A landscape with many valleys, sampled at points; each row gives a point and its height.
From any point a ball rolls to the lowest of the 4 points nearest to it. It stops when none of these is lower. Distance is the straight distance between rows; heights are no part of it.
<683>: [25 -14 -11 3 -32 3 12 89]  h=437
<689>: [16 9 3 -3 -10 -1 -21 54]  h=139
<489>: [24 -19 43 -113 22 0 -40 9]  h=329
<623>: [-26 7 -3 31 -8 -13 4 -31]  h=318
<386>: [-9 33 34 8 21 2 -42 -4]  h=213
<621>: [31 -29 19 -97 -8 -9 -28 34]  h=281
<560>: [5 28 32 -15 26 4 -49 11]  h=138
<214>: [-13 -15 -9 63 -40 -12 51 42]  h=283
<450>: [-18 -14 -12 58 -39 -14 50 24]  h=274
<217>: [-16 26 25 19 16 -5 -30 -17]  h=69
<501>: [-20 16 9 31 -3 -13 -16 -5]  h=219
<606>: [39 -44 -7 -53 -41 1 25 87]  h=140
<443>: [-4 -15 -66 26 -13 3 50 -60]  h=241
<531>: [-19 -28 -45 52 -40 -7 78 -15]  h=133
<446>: [18 -25 -91 38 -26 22 87 -38]  h=183
<107>: [-3 -27 -64 36 -24 3 65 -46]  h=146
<701>: [30 9 21 -56 15 9 -47 33]  h=176
<711>: [32 -32 8 -85 -19 -8 -19 48]  h=215
<659>: [5 -8 -4 53 -41 0 40 72]  h=330
<174>: [-32 16 43 7 60 4 -17 -77]  h=387
<37>: [30 10 42 -84 45 19 -54 15]  h=196
<65>: [34 -35 -3 -76 -24 -5 -9 60]  h=258
<197>: [-7 2 -32 1 24 13 17 -98]  h=461
<600>: [-30 13 13 16 20 -5 -7 -67]  h=347
<398>: [-28 8 5 1 36 6 1 -92]  h=376
<354>: [4 17 6 11 -6 -5 -29 36]  h=137
<321>: [-26 1 -13 25 2 -7 9 -63]  h=294
<807>: [-29 10 26 0 61 12 -4 -98]  h=401
<381>: [33 -6 8 -60 -9 3 -28 52]  h=136
<545>: [-25 -8 -16 49 -28 -18 32 -5]  h=268
<324>: [34 -21 -11 -9 -38 9 26 99]  h=285
<488>: [30 -7 35 -94 22 11 -43 23]  h=242
<698>: [31 -4 -3 -39 -12 3 -23 61]  h=192
<32>: [-18 6 -4 43 -22 -16 1 12]  h=325
<649>: [-17 8 8 -8 69 19 6 -114]  h=442
<124>: [-10 8 -24 -7 40 21 12 -107]  h=430
<508>: [21 24 47 -52 53 17 -59 15]  h=205
<11>: [10 34 53 -27 53 14 -57 7]  h=466
<744>: [25 -24 35 -107 4 -4 -36 19]  h=350
<678>: [-6 -32 -67 45 -34 4 85 -32]  h=93
<280>: [-23 -15 -20 56 -37 -15 47 7]  h=272
<481>: [-20 -27 -46 47 -32 -7 64 -27]  h=134
<133>: [21 2 -6 0 -20 -3 -8 68]  h=156
<385>: [4 -1 -62 10 9 17 32 -77]  h=407
<782>: [-14 7 -10 -8 55 23 10 -111]  h=412
<26>: [-27 -4 -23 32 -9 -13 19 -54]  h=97
<239>: [-31 17 18 14 31 2 -10 -72]  h=351
<86>: [39 -37 -9 -30 -42 9 34 99]  h=201
<756>: [35 -30 -9 -53 -29 -3 7 80]  h=261
<40>: [-28 -4 -17 39 -20 -17 22 -24]  h=246
<350>: [-29 15 8 27 4 -9 -7 -37]  h=266
<718>: [-7 -2 -7 47 -32 -11 18 45]  h=328
<285>: [5 7 -1 22 -20 -8 -10 51]  h=319
<437>: [-9 9 -1 36 -17 -15 -6 30]  h=383
<176>: [-1 25 17 4 5 -2 -37 20]  h=126
<413>: [27 19 36 -60 35 15 -50 21]  h=182
<57>: [-22 29 50 5 50 5 -36 -36]  h=555
<77>: [19 -12 -5 34 -39 6 38 94]  h=378
<62>: [-18 -3 -13 48 -30 -15 21 21]  h=282
<419>: [-31 19 19 19 18 -5 -13 -51]  h=321
<442>: [-12 24 21 16 8 -8 -32 -6]  h=147
<211>: [-22 -18 -39 38 -21 -13 42 -39]  h=178
<616>: [14 -6 -9 28 -31 -4 15 78]  h=499
<306>: [33 -15 -8 -43 -21 0 -13 67]  h=262
<625>: [-16 30 37 9 29 0 -40 -17]  h=345
<192>: [-19 18 16 23 6 -10 -23 -16]  h=177
<191>: [12 23 18 -13 12 2 -43 28]  h=124
<326>: [-3 38 54 -9 49 10 -51 -11]  h=866
<533>: [16 -18 -85 30 -12 15 67 -56]  h=206
<156>: [17 13 8 -11 -4 -3 -31 45]  h=127
<766>: [-30 22 34 14 35 0 -22 -56]  h=361

Where does a ball stop that starts at each point below?
<385> -> <678>
<354> -> <191>
<698> -> <191>
<437> -> <26>
<133> -> <191>
<450> -> <26>
<214> -> <26>
<649> -> <217>
<718> -> <26>
<11> -> <191>
<621> -> <381>
<443> -> <678>

Write out the way that a ball takes from each point below.
<419> -> <350>, <192>, <217>
<659> -> <214>, <280>, <545>, <40>, <26>
<285> -> <354>, <176>, <191>
<32> -> <501>, <217>
